A landscape with many valleys, sampled at points; each row gives a point and its height.
A ball rolls from a point to the lowest of its 2 nearest points, and stops where none of them is lower. Distance is the straight distance between rows; heights are no part of it.
k_427 height 5.51: [ 15 -15  -4  -7   4  -3   5  -7  21  11 -19  -7  10   3 -25  51  -9 -29
  13 -11 -24  -5   5 -28  -9 -13 -21   1 -12  33  -2 -23  60]
k_304 height 4.89: [-16 -35 -38  37 -28  10 -13  12 -18 -17 -38  33 -14  10  16 -37  -1 -14
  26 -31  -2 -57  -8  18   7  -8 -43   6   4 -14   4  15 -19]
k_541 height 4.58: [ 28  17  41  27 -14  -2  13 -52   1  21  29 -40  -2  11 -10  13   4  13
  16 -18  10 -10 -23 -37 -14 -16 -11 -16  30  54   7 -26  -5]
k_282 height 5.85: [  6 -14  17 -15 -31  -5  18 -50  28 -23  21 -35  -8  -8  17  24   1  -1
 -10 -33  29 -50 -29  34 -35 -28  37  21  36  -2  -9 -17  11]
k_948 height 3.94: [  2   1 -17 -14   0   7  13 -51   6  21 -28  -6  -5  26  35 -32   1 -40
  -2  -2 -13  20  -4 -33   8  33  26  -5  44 -43 -14  -8  22]
k_118 height 5.32: [-21  -6 -24  22   2 -17 -20  10   9  21 -20   6   1  35  16  54 -28  20
  27   2 -14 -40  -9 -48 -19 -14 -19 -35   4  18  -2 -20  -7]
k_646 height 3.05: [-11   5 -17  -9 -30 -56 -12  68   3  31  23  39  23 -20 -20 -21 -28  17
  14 -12  30  -7  -2  11  22 -12  25 -38  14 -21  -2  10  30]
k_207 height 4.60: [ 19  18  35  11  35  12  11  51 -27   1  33  25 -32 -28 -27 -23  20  -5
   6  14  -5   0  34  50  -2  31 -14  51 -36  -1  -3  22  12]
k_441 height 2.74: [-22   1   4 -12  33  -9 -28  23 -34   8 -20  18  32   2   7 -30 -35  -6
  35 -15 -26 -33  23 -16  -2  27  42  25  -8 -10 -22 -10  28]
k_346 height 3.84: [ -2  -2   2 -31   8   2  15  27 -42 -21   6  -2   4  33 -24  -7  29   9
  14 -13 -24  -9   1  32  21  15   8  68 -10 -13 -34   8   0]
k_832 height 1.24: [ 10  17   7  17   7  -9 -12 -14 -20 -28  53 -30  21 -30  -3  15 -26  15
 -38  -9  -8  46  35  -4   6 -15 -12   1 -33  -4  10 -13   8]
k_554 height 5.95: [-17  -9 -23 -15   0  17 -33   3  -5 -12 -37  25  12  40  27  56  13  21
 -10   8 -27   9  -8  -3   2  -6 -16  26  15  15 -42 -18   5]
k_658 height 6.90: [-10  33   2  -4   2  26  19  40 -33  12  10 -16  -6  31  -4  22  36  26
  22  17 -26  19  -4 -18   0  18   7  -5  11  21 -16 -19 -35]
k_521 height 4.66: [ 17  43 -15   4   1  -8  -7 -67 -21  27  -4 -14 -12   9  28 -17 -21  -5
  38  -1  -7  11  -2 -68  -9  10 -17 -24  27   0  32   4 -12]
k_428 height 3.11: [-11 -16  10  17  20 -10 -12  26 -33  29   0  14  18   1 -12 -60 -12  20
 -25  -5 -14  13  -1 -44  16  33   4 -13  14 -25 -17 -17  15]
k_607 height 2.04: [-38 -10  -8   8  16 -31 -32  54 -18  -7 -24   5  26  15  -8 -35 -18 -27
  20 -27   7 -39  31  11   2  24  31  15 -15 -11 -16  -6  -6]
k_182 height 5.26: [ -8 -44  -9  30 -14  15  10  29 -35   6 -15  12 -32 -25  -9 -39  44 -17
 -28 -29  -1 -22   5  -3 -15  36 -32  19   8 -14 -11 -12   5]
k_360 height 2.90: [-15   1   1   3   3  34 -31 -48  20 -24 -35  20  28  -7  47  -3 -37 -21
  13  26  -9   5  -1  -6  -1   2  20   1 -16  12 -10   7  12]
k_604 height 5.62: [ 12   0  14   2  13 -16   6  26   2 -10  67  18 -17 -35   7  63  -7  53
 -48  31   9  40  28  30  -8 -15  12 -35 -19   0   4 -11 -14]
k_504 height 0.67: [ -8   7   4 -49   6 -14   7 -41  55 -18 -15 -24  15  33  12  -8 -29 -25
   9 -10  17 -17 -18  19  12 -27  50   3   9 -33   6   3 -29]
k_769 height 0.89: [-10 -26  19  40   1  15  15  12   7 -35  -2 -21  33   2  10 -60 -16 -31
  -4 -27  10 -29  17  26  24  11  -6 -11 -33 -30   4  -6 -36]
k_929 height 4.23: [ 21  17  25   8 -10  11  30   3  -6  19  31 -53 -14   1 -16  29  11  29
  17   4   7 -11 -10  -8 -27 -24 -18 -25  -4  41  36  -8 -34]
k_222 height 1.86: [ 15 -26  33  31   9  -6  24  -4   8  -2  42  12 -12 -24 -21 -17 -10  36
 -34  26  -4  22  -2  24  29 -46   8 -37  11 -16   2   5 -21]
k_728 height 3.10: [ 28  20   5  -4   8  35   5  13 -37   1  18  42   1  -2 -15  23   2  45
  29  20 -30  15  -3  17   3 -20 -47  20 -29  26   5   5 -13]
k_594 height 5.75: [  2 -34 -24   0 -25  -7   5 -14  -2  -6  -8  59   9 -14   7   3 -11  37
  20   3   9 -42 -35 -17  -1 -35  13 -34  10  17   3  15  -2]
k_792 height 4.59: [ 10  26  -7 -43 -10  -3 -12 -63 -13  12  13 -22 -11  -8  33  18 -20  26
  39   1  15 -41 -30  -4 -57  -1  23  17   1  10  33  22 -17]
k_368 height 5.50: [  0   0 -13  -4   3 -21 -39 -34  11 -25 -10 -17 -12  20   9 -17 -19   5
 -44 -11   2  21   0  29   4 -24 -31  17   5 -35  20   7 -39]
k_866 height 6.28: [-19  11  16  -2   3  24  18  47  35   7 -15 -15 -22  -6 -13  12  26 -27
  -4   7   4 -19 -10  19 -31  30  21   6   7  35  -3 -11  12]
k_959 height 5.66: [ 13   0  29  -1  -8  18  18 -15  66   9  19 -23 -32  -4  21  21 -22 -12
  -3  10   2 -46 -32  59 -44  -8  26   1  26  10  -8 -21  31]
k_208 height 5.73: [ 22   6  12   0   3   8 -18 -18  10  11 -12  21  18 -27 -15  -1 -28 -19
   4 -17 -12  -9 -15   4 -17   1 -32  25  -9  47   2   0  69]
k_50 height 3.38: [ 19  -3 -29   3 -13 -27 -18  -9 -20  17 -26  17 -28  17 -12 -26  13 -34
  18 -28 -14  -3  12   8  14  -2 -53  35  32 -26  -6  21  31]
k_245 height 1.23: [-37   7 -13  19  13 -25 -42  74 -26   1  -4   3   9  31   3 -15   0   3
 -11 -13  -7 -23  20  24   7  22  -3  19   7 -29 -31 -14 -22]
k_601 height 4.93: [-38 -31 -34   9   8 -22 -26  32   6  14 -51  -3  25  38  -3  34  -9 -17
   4 -20  -7 -14  22 -65   8  -4 -13 -12  -8  -6 -10 -20   6]
k_217 height 4.33: [ 18  17 -17  -8   5  -7   7 -65   0  25 -10 -14 -41   6  24   2   3 -20
  -2  19 -12  39   1 -48 -21  19   6 -26  33 -19  20  -9   4]
k_709 height 6.01: [  6 -31 -16 -31 -28   6  11 -71   1 -34   1 -23  11 -26  43  14 -14 -15
 -14 -37  19 -30 -12  -3 -36  -4  28  12   0 -18  11 -19  21]
k_35 height 5.23: [  5  29 -11 -23   8 -22 -53 -39  -2  -7  -3 -30 -23   0  23   6 -21  10
 -24 -20  12  -3   6  37 -46  -6 -34  47   2 -10  36   7 -17]
k_545 height 2.81: [  0 -17  -2 -14   0 -15  19   3 -31 -21  11  -3  47   1 -35  -4  -4  29
   5  -8  -9  18   2 -29  34 -21  18   2 -23  -3  -4   1  -6]
k_873 height 1.27: [  4  44  18 -45 -11   8  15 -26  43   0  16 -18  26  46  23 -14 -30  -9
  27   1  -4   6 -30  33  33 -24  44 -12  37 -32 -15  -4 -19]
k_474 height 3.83: [ 35 -24  18  21   7  17  25   1 -12  14  24   3 -23 -15 -29  51  13  50
 -12  35  -9  14   1 -18 -10 -33 -38 -40 -24  57  31 -16 -42]
k_221 height 2.30: [  6  23  12   9 -26 -22  -3   0  -4 -10  52  -5   6  -1   3 -17 -15  42
 -15  -1  12  27 -15  36  27 -37  13 -18  35 -29 -12   1 -24]
k_500 height 5.55: [ 11 -43  19  31  16  27   0   1 -13   3 -29  -6 -28 -34 -24 -44  39  -6
 -44  -7   3 -28  -7   3 -24  14 -33  20  -8  20  21  -1 -11]
k_848 height 4.47: [-14 -18  14  39 -21  28   3  -8  43 -11  -8 -45  -1 -19  28   8  -7 -14
 -39 -11  30 -46 -21  25 -41   0 -20 -21 -15  21  26  -5 -18]
k_60 height 1.39: [ 15 -20  31   5  11   3  24 -39  36  -2  23 -18 -17 -10   5 -14 -26   8
 -10   8   3  -8  -9   7   5 -39  20 -37   8 -19  20 -13 -21]
k_404 height 7.16: [ -7  -4 -28 -15   4  19  33  32 -26  14  -2  -6 -21  25 -14  15  27  18
  10  27 -21  20   1 -26  10   8  -4 -22 -19 -20  21   7 -51]
k_593 height 5.56: [ 13  -2 -11   1   3 -35  -2 -12  -1  21   1  32   3 -49 -23   9 -10  -9
  17  12  18  34  29 -45  -3  -6  10 -23  -2  12  12  16  47]
k_516 height 6.37: [-21  26 -13  25  -8  28   4   6  23 -18  -5 -54 -23 -28  22  47  24 -41
 -10  15  13   9  29  -4 -35  24 -21 -19 -38  32  34   5 -10]
k_519 height 4.00: [ 11 -13  17  33 -34  14  25 -10  48   5  -7   3  36  29  27  -2 -14  -3
  28 -15  18 -48 -36 -29  29 -20  -6 -58  30  11 -26 -26  -2]
k_248 height 5.64: [-27   0 -20  13  -5  -8 -35 -17   4 -13 -19   1  17  46  50  45 -25  20
   1   1  -5  -6   0 -19   4 -30  10 -15  33 -12 -27 -27 -21]
k_22 height 1.32: [ 23   8 -18   7 -15 -27   9 -43  36  -2   7 -16 -31  26  32  44 -16 -26
  52 -22   9 -67  10 -18 -10 -43  -9 -31  15 -24  17   4   6]
k_837 height 0.92: [ 33  -4   6  -2 -17  -6  21 -72  39  -4  24 -27 -27  -6  14  33 -17  -6
  26   4  10 -22  -7  -9 -14 -44  -2 -38  -4   2  37   4  -1]
k_184 height 2.44: [  0 -25  13 -10  30  19  -3 -29  12 -24  -7  32  12 -32  15  -3 -33   7
   9  39 -16   0   2   2  -2 -14  46 -18 -35  14   4  12   0]
k_422 height 8.07: [  2 -12  14 -24  23 -42  -3 -45 -22   4 -19 -21  22   5 -14 -20  10 -11
 -20 -35   4   7  11 -39   6   2  46  33  33 -18 -17 -13  27]
k_919 height 5.97: [ -2   9  14   3  11  27 -21   0  23  20 -28  29  -5 -28  -1  15   0 -27
  -3  10  -4 -20 -20   1 -50  41 -12  22  -7  60  -1  -1  42]
k_640 height 4.45: [-32   4 -30 -29  10 -32 -34   1  17  30 -61   6  24  25   1  -2 -14 -33
  22  -5  12  15   6 -50  15  12  13  -7   7  -5  10  18  13]
k_389 height 5.25: [ 18 -21 -14 -34 -23  12  22  -4 -11  23  20  19 -32   5  15  34   4  27
  16  -1  -9 -48 -36  22 -50  -3   2  -1  22   2  -4 -25  19]
k_978 height 2.25: [ 20 -22  21  23 -16  -3  23  26  35   0  25  38   2 -41 -30 -20 -13  24
 -29  16  11  13 -25  38  16 -31  -3 -46  -1  11   3   9  23]
k_150 height 4.01: [  7  37  22 -15  -9  20  17 -35  17 -18  10 -23 -12 -12  19 -37  -6  -8
  32  13  20  -9 -16  50   1 -23  19   8   4  -6  41  40 -46]
k_395 height 5.93: [-12  39 -27  -4 -33  24 -16  -6 -20   5   7   3   9 -24  31  22   5  26
 -15   8   3  47 -15 -15 -23  32 -20 -18  -3  18  17  -5 -10]
k_114 height 6.44: [  9  30  -3 -18  16 -20  -4  10   6   8 -25   8 -17  42 -38  45  34  -5
  21   3 -15  15   6  21  22 -39 -28  53  27  16 -14  20  -2]
k_897 height 4.28: [ 20  40  11 -15  -4   5  10 -55   5  10   5   4 -14 -14  19 -46 -10   7
  65  10  12 -41 -33  -5 -15 -12  26  -7  16  12  38  44 -19]
k_49 height 4.90: [ -7  34 -15 -53  -7  -6  -7  -6  32  14  15 -14   1   1  26  31 -26  20
  -2   5   8 -10 -44  14 -50   7  30  -8   0  10  23  -2   3]
k_719 height 3.39: [-12  11   5 -22  33   7 -10  -5 -10  23 -37  -1  14  26  18 -36  -7 -39
  25   1 -26  -6   5 -14   6  43  47  28  22  -9 -28  -4  34]
k_807 height 2.31: [-17  -6   5  53  17 -14 -27  37 -20  19 -16  38  11 -28  -9 -54 -22  20
  -8   9   6   0   9 -27  16   1 -18 -30  -2   4  16  15 -24]
k_518 height 2.22: [-10  -2   5  17  14  55  15 -21  19 -17 -21 -33 -14  47  52  26   4 -49
  24  13 -35 -17  24  -7   9   7  13   0  12 -18 -36 -35  -9]
k_139 height 0.70: [  9  -5  -3  32 -15  -6  13 -10 -23 -36  38 -47   7  -6   1  13   5 -14
 -18 -26  -8  19  43   3  19 -13 -19   6 -18 -32 -12 -17   5]
k_94 height 2.00: [-22   3  37  -9  19 -11  -5  15  14 -30  27 -44  29  18 -11  26 -10   9
 -31  -5  -4  18  24  11  21 -20  47  17  -1   1 -39 -28   3]
k_968 height 3.71: [ -2  15  16  41 -39  32  -2 -27  40  -6  -2   0  25  25  32  25 -19  14
  32  15  11 -17 -42  -5  11 -22 -11 -44  19  44 -12  -4 -27]
k_482 height 3.81: [-16  33 -22   2  -4  -4 -21  28 -20  28 -32   9  -2  35  -6 -18   8 -33
  47  -7 -25  22  18  -4  33  19 -40  32  13   1  -9  24   2]
k_10 height 4.40: [-21 -21  -6  -3  16   7 -15  33 -27  22 -17  52 -20   6   4 -25  60   2
 -39  19   1  36   9 -36  16  67  -3  18  23 -19 -50   2  24]
k_31 height 6.89: [ -1  15   1 -22   7 -35 -14  52   1 -10   6  18  11   7 -59  14  13  36
 -40 -12  27  34  -1  28   6  -7 -32  22 -26   8  22  16 -33]
k_691 height 4.97: [ 15   3 -10 -34 -13 -23 -25 -14  18 -11  -2 -22   2  -1 -10   4 -12   5
 -20 -46  24 -30 -23  58 -45  -9 -34  38  -9  21  34  10   5]
k_927 height 3.04: [ 10  18 -31 -17 -39  -8 -10 -19 -17   1 -16   8  -9  10   5 -53  11 -20
   6 -40   4  13 -27  42   9  13 -37  33  34 -26  11  26   8]
k_218 height 7.85: [  1 -33  -7 -51  29 -30   0 -25 -43  -9  15  -4 -12 -14  -9 -26  30  10
 -39 -12  -3   1  11 -29 -14  30  57  30   7 -46 -10  -9   7]
k_590 height 3.52: [  0  -7  37  -6  27   7 -13  40  11   2  17  10 -22  -6  -7 -12  17  27
 -65   2  -1   1  -6  42 -17  20   3  25   7   0 -24 -28   5]
k_351 height 1.31: [ -1  -8  19  13   4 -33  17   5   8 -40  17 -51  20  25 -38   9   9 -30
  -4 -27  10  10  39  28  40 -29  10  30 -10 -18 -20   0   0]
k_574 height 4.74: [ -1 -31   4 -22 -23   1  -8  -6  51 -27 -16 -41  -6   1   6  -2  -9 -17
 -20 -26  33 -55 -20  84 -45  -9 -16  12 -19  11  38  10 -17]
k_836 height 0.15: [  5  21  19  37  15  10  17   5  -2  -6  -2 -47  20  33  14 -43 -21 -39
  22 -38  -6 -29  26 -12  30   0 -37   1  -6 -41  -3 -25 -37]
k_327 height 7.11: [ 16  16  21 -12  36 -16  -7  30 -13   4   9  21  -1 -28 -59  26   5  33
 -15  -8  16  -1  19   6 -14 -23 -46  28 -58  32  49  18 -23]
k_285 height 5.84: [ 12 -27  32  31  29  25   6 -15  -2  -3 -21 -10 -25  -4 -23 -60  19 -17
 -33  20 -16  15  -1  -4  12   8 -14   7  -5  -5   7   8 -13]
k_470 height 5.86: [ 10 -23 -13  -3  32 -33  -2  23 -18   8  38  63 -38 -17  10  57   5  38
 -19  39   9  21  40  -6  -8 -10  21 -29 -12 -31 -10  -8  -7]
k_724 height 5.80: [ 34 -15 -21 -24  12 -32  -3 -26 -21   6  24  48 -24 -30  -5  36  -6  28
 -16  13  -1  28  20 -14 -18 -12   6  -2  -4 -21   3  -7  28]
k_586 height 2.41: [  2  66 -23 -26 -24 -14   0  -2   2   1  21  24  11   8  10  15 -19  23
  47  15   9  15 -18  17  11 -29  14 -17  17   3  19  33 -15]
k_376 height 1.57: [ 11   1   9  15   4 -17  50  -3   3   9  34 -33  11  14 -38 -39   1 -19
  -9  12  -4  41  15 -34  49  11   4 -26 -14 -42   3   6  12]
k_970 height 2.13: [-22   7 -14   2  11 -17   4  90 -48  21  37   9 -13  26 -25 -10  26  25
 -23  14  -8  -9   7  17  20  29  -2   8 -19 -44 -12   5 -39]
k_25 height 5.28: [  3   5   6  -4  10 -23   3   2 -24  28  18  26   9 -54 -17 -27   6  -9
  -4  24  13  64  40 -50  14  42  23  -9 -15  -3  -6  16  57]
k_394 height 5.16: [ 11  18 -13 -16   6  -6   7   9  25  27  24   8 -23 -25  12  32 -35  23
   3  23  10 -17 -17  10 -48   4   7 -41 -17  12  47   9  -2]
k_800 height 7.48: [ 19  -3  -5  20   3 -16  -9  32  -3   4   4  28  13   2 -47  19 -15   7
  24   7 -20  21  23  -6  50 -48 -57 -16 -32  12   3  23  17]
k_721 height 2.75: [ 29  53  -6 -28  -8   7  12   4 -20   0  45  27  -5  -1   4  46 -16  44
  53  29 -17  27  -1  36  -5 -33  -4  -1 -12  19   5  12 -19]
k_717 height 3.96: [ -9 -19 -18 -28  12 -39 -29   8   4  23 -31  14  47  13 -13 -51 -28 -18
  16  -8  16  30  12 -18  41  16  24  -3  -8 -30   0  21  30]
k_578 height 1.62: [-18 -14  12  47  15  11 -27   7  14  -6 -38  12  29  -7   4 -71 -39 -16
 -12  -4   8 -18  -7  -5  13   5 -22 -28 -21   0  18   8 -26]
k_120 height 1.69: [  3  -1 -12  15  -4   1  23  -2  41  -1 -14 -27 -26  42  36  33  -7 -63
  36 -12   2 -58  15   8 -10 -16   1 -16  16 -40 -11 -24  -1]
k_822 height 8.66: [-21 -50  26 -13  18  13  -8 -25  37 -28 -21 -18   4  15   5   2  29  -4
 -58  32   3  39  -2  -8  35   1  54   3  19  -9 -51  -9   8]
k_216 height 5.33: [ 17  10  -9   1  -2  27 -24 -35 -20  10 -21  47 -18 -21  16 -28  -1  29
   7  15   3 -21 -41   6 -27  -2 -49  24   0  16  29  32 -18]
k_734 height 3.76: [  7  14  10  -9 -25  20  49 -15  -1 -21   7 -42   8 -17 -18 -15  21 -20
  34 -19  22 -11  -7  20   4 -24  17   8 -16   9  36  21 -27]
k_913 height 5.78: [ -6  -1  10   9  22  12  -9 -21  15 -14 -20 -25 -24  32 -13  -2  27   2
 -40  26 -15  41  -2   6  22 -17 -20  20  11 -13  -1  10 -46]
k_26 height 6.59: [-22  53  24  -2  18  24   0  47  -9  19  -8 -14 -17  -1 -23  24  40   8
  13  14   2   3  -1 -11 -33  33   1  21   2  54   5  -3 -20]
k_497 height 5.49: [ 28 -12  27  -7  12   8  10 -30  38  22  13  16 -56  -8   9  39  -9  15
  15  23  -4 -58 -37  41 -60 -10   8  14  15  34  -5  -5  29]
k_686 height 3.78: [-17 -26  -1  19  15   9 -42  11 -17  32 -41  44  10  -9  17 -30   3  12
 -37  11  -5  23  -4 -42   4  38 -11  -3  25   8 -32 -21  27]
k_170 height 8.85: [ -4 -59  13 -17   3  18  16 -16   3 -29  14  11 -14  -9  22  13  31  21
 -41  29  -8  21  -7  -7   5  16  68 -25  20  -1 -59 -31   9]
k_11 height 5.41: [  7  28   6 -16   8   0  17  40  18   4  60  -9 -19 -29  12  44 -26  19
 -17  21  -8  15  14  40 -25   5  26 -36 -21  -4  14 -13  11]
k_509 height 6.67: [ -2  13  -2 -29  12 -46 -19  40  23  -6 -16  11  18  25 -55  29  18   3
 -16   7  23  45  10  36  33 -20  -8  34  -5   4 -13  29   0]
k_790 height 7.40: [ -7 -11 -30 -33  -2  -1  48  18 -29  16  10 -18   3  22 -10  -5  16  -3
  31  -3  -8 -22 -10 -40  -2   1  47 -33  -5 -41  18  -8 -31]
k_202 height 4.62: [-26 -24 -39  15 -31  33  -1   7   4  16 -47  41 -16  14  40 -28  -5 -14
  17   0  -9 -38 -37 -10  -7  19 -13 -16  25 -14  -7  -1  -7]
k_496 height 4.25: [  3  23  25 -15  27  18  -2  37 -49 -23  24 -22  -9   4 -13 -27  14  11
  14  -2 -26 -12  22  54   7  21  -3  63 -36  -4  -9  15 -24]
k_997 height 2.87: [ -9  -1  31  35  16  -1   6  72 -16   5  29 -11   2  -5 -39 -37  12  28
 -46   3   2   9   3  23  15  17 -11   1 -10  -2  -7  -3 -25]
k_795 height 6.40: [  0  -3   3  26 -14  42  51  -7  19 -18  12 -40 -17 -33  22  13  16 -46
  16  16   8   1  22  -7 -13  17  20 -38 -21   7  11  -6   2]
k_506 height 0.88: [ 10  12  16  61   6  -9  24   2   1  -1   5 -29  24   3 -16 -43  -6 -43
  19 -13  16  12  46 -43  56   1 -23 -21 -12 -36  -4  -2 -15]
k_34 height 2.19: [ 14 -22   6 -25  17  -5  33 -27 -15  -6  32 -20  10  20 -38 -30  -3  18
 -22  22 -28  44  -8 -20  41   1  14  11 -23 -34  -5   1   8]
k_460 height 4.87: [-16 -13   4  14  25  20 -14  37 -42  -1 -13  47 -36 -21  -4 -34  69  -7
 -23   2   5   1  23 -16  -3  58 -20  39  -2   2 -26   9  -4]
k_507 height 8.47: [-23 -30  -1 -34  -5 -12   6 -20  18 -50  -2 -28  16   8  -5 -19  36 -14
 -53  -7  21  35   3  13  24  27  58  23   0 -25 -28   7  -5]
k_847 height 1.45: [-24 -18  -8 -45  -4 -10  11  -9  42 -22 -29  -7  37  14  -2  15  -9   1
  -9   6  13  11 -24 -13  11 -12  61 -22  -2  -2   0   3  -5]
k_617 height 4.24: [-25  60 -12  27  -6 -11 -26   1 -26  -2 -18 -26  19   7   7   1  -2 -51
  48 -30   0   9  44 -20   6  17 -20  36   4  16   1   8   1]
k_542 height 1.87: [ 10   0  19  -1  27  22   8 -10  -3 -31  21 -17  19 -39 -19  16 -18 -14
   3  12 -24   9  33  -2   3  -6  12   3 -62  29  14   0  13]
k_562 height 7.63: [  3 -23  -7  43  10 -27 -19  31 -36 -13  -7  20   1   5 -35  18   8   8
   8 -11 -15  -5  48  -9  28 -36 -47  23 -12   0 -13   8  -1]
k_82 height 3.36: [-16   6   1  28 -19  31 -40 -29  23 -11 -32  25  42   7  38  43 -15  12
  19  40   7  15 -17 -17   7 -17   0 -15   5  65 -25   7  -4]
k_419 height 5.63: [  3  35 -16 -12 -14  22 -28 -12 -13  34  -8  27  -3   5  27 -17 -16  32
 -13  -4 -12  13 -51  -2 -23  27 -45   7  37   8   2  -6   8]
k_887 height 5.52: [  5 -50 -23  -5 -27   3   5  -6  -7   0   3  47 -10  -4  19  52  10  55
 -15  12  16 -31 -38  -4 -39  -8  -2 -24  12  27 -10 -20 -14]
k_879 height 7.60: [ -3 -29 -29 -40   3  -3  39  -8 -42   0   9 -16 -15 -20  -5 -11  32   1
  -1  -3  -2   4  12 -51 -21  28  52 -16 -22 -34  21  -5 -10]
k_484 height 4.92: [-15  -4 -12 -18   1  -2  -2  11 -30  21   5  20  13 -17  10 -30  33 -20
  -5  23   5  51  29 -32  32  69  35  20   5 -19 -40  22  57]
k_669 height 3.45: [ 16 -15   5 -17  12 -61 -25  22  -3  19  19  26  39 -18 -24 -24 -28  24
   2  -1  17  21  16   4  38 -27  36  -5   4 -29 -15  12  49]
k_986 height 7.32: [ 12   5  21  28  21 -16  16  48   6  18   6   5  -6 -22 -74  -1   5   0
  -1  -2   0   9  12 -11  21 -24 -46 -21 -33  30  38  15  -4]
k_40 height 6.18: [-14  20 -42  25 -31  13  -7   7  20   6 -10   7 -15 -29  12  52   1 -16
   7  14   9  19   8 -23 -31  14 -36 -30 -26  33  29  10   8]
k_560 height 4.56: [ -6  45  -2  34  -1  -7 -25 -28 -28   1  -1 -30   7 -20   8  31   6 -26
  20 -15   1  17  40 -47 -24  11 -19  15   2  35   5 -10  20]
k_558 height 3.46: [ 44 -34   9  18   9  28  20  -6 -46   9  27  49 -14 -27 -26  13   9  35
  -1  26 -22  19   8 -18   3 -19 -48 -16 -33  31  11 -11  -8]
k_575 height 2.63: [ -5 -23 -13   6 -33 -24  22  73  30  -2   3  46  17 -22 -35   7   3   8
  -5   7  23   7 -12  33  27 -24  12 -33  -2   7 -11  18  27]
k_353 height 4.31: [-21 -33 -24  25 -41  20  10   6  39   1 -36  18  25  18  38 -21  -6  -3
  -3  -3  27 -31 -46 -21  10   3  12 -58  33 -13 -10  -9 -13]
k_306 height 5.11: [ -3 -27 -31  19  -1  22 -26 -34 -30  -9 -40  31 -20 -20  23 -23 -12  -7
  14  -6 -12 -40  -2  -1 -18  -7 -51  21 -19   4  26  23 -12]
k_943 height 1.88: [ -2  56  -3 -46  -3 -28 -29   8  19  25   2  18  23  29  14 -27 -28  12
  20  17   3  26 -25  37  26 -15  43  -2  44 -29  -7  23   3]
k_926 height 4.09: [-26 -14  16  19   0  23  -4  25  14 -12  10 -25 -12 -16  26  11  17  28
 -63   8  14  -8 -10  14 -25  16  12 -22   2  12   6 -18 -33]
k_688 height 2.73: [-20  31  11  16   6  30 -27 -34  29 -10 -42  -6  24  35  63  13 -21 -48
  31  14 -10   1  13  -1  10   7  10  14  23   4 -29 -11  12]
k_995 height 2.68: [ 12  24 -15   5 -43 -10  -7  28  -3  -4  24  18  -1   0  -2 -40  -8  20
   2 -27   8  -1 -31  61  25 -22 -35  -8  22 -23   8  21  -7]
k_852 height 8.29: [-14 -22   5 -27   1 -26 -16 -32 -19 -45 -17 -39  29  24  -3 -36  33 -28
 -34 -43   6  20  13   9  18  39  33  55  11 -21 -37  -6  10]
k_515 height 6.21: [  2 -34 -24 -12 -44  37  38 -38  -8 -38  -3 -38 -10 -40  30  20  42 -24
 -23 -10  19   1   4  -7 -26  16  18  -7 -18  -2   8  -9  10]
k_144 height 4.91: [ 13  10   9  -7   8  19  27  48  -1  18  18  19 -23 -24 -27 -12  -3 -28
  17   2 -22   2  12  34  -7  40 -18  23 -31   7  -5  -2  56]
k_762 height 4.88: [ 13  23  12  26 -23  -1   8 -33 -10  10  11 -41   0 -32 -20  14  29 -11
 -10 -29  24   9  -2 -39 -38   5 -17   5  18  43  18 -13  22]
k_670 height 3.37: [-10   4  -7  -3 -19  17  18  15 -34 -31 -12 -21  31   3 -19 -15  26  -1
  16 -39  -3  -2 -11   2  13   1   4  33  -8  13  -3   3 -13]
k_799 height 6.23: [  7  -4  16  -8  15   8 -17   9  11  -2 -22   9   9  49 -12  30   2   3
   1   9 -42  14  -6  36  36 -32 -28  47  20  11 -52  -5  20]
k_753 height 5.22: [  8  -8  -6  -1  -8  19  31  29   4  37  -8 -11 -14   4 -26  10  -3 -44
  26 -30 -38 -19  -1 -20 -11  30 -32   3 -10  18   0 -26  59]

Where does a ball stop that starts at each point below?
k_541 -> k_504
k_913 -> k_245
k_516 -> k_139
k_594 -> k_139
k_554 -> k_837
k_762 -> k_837
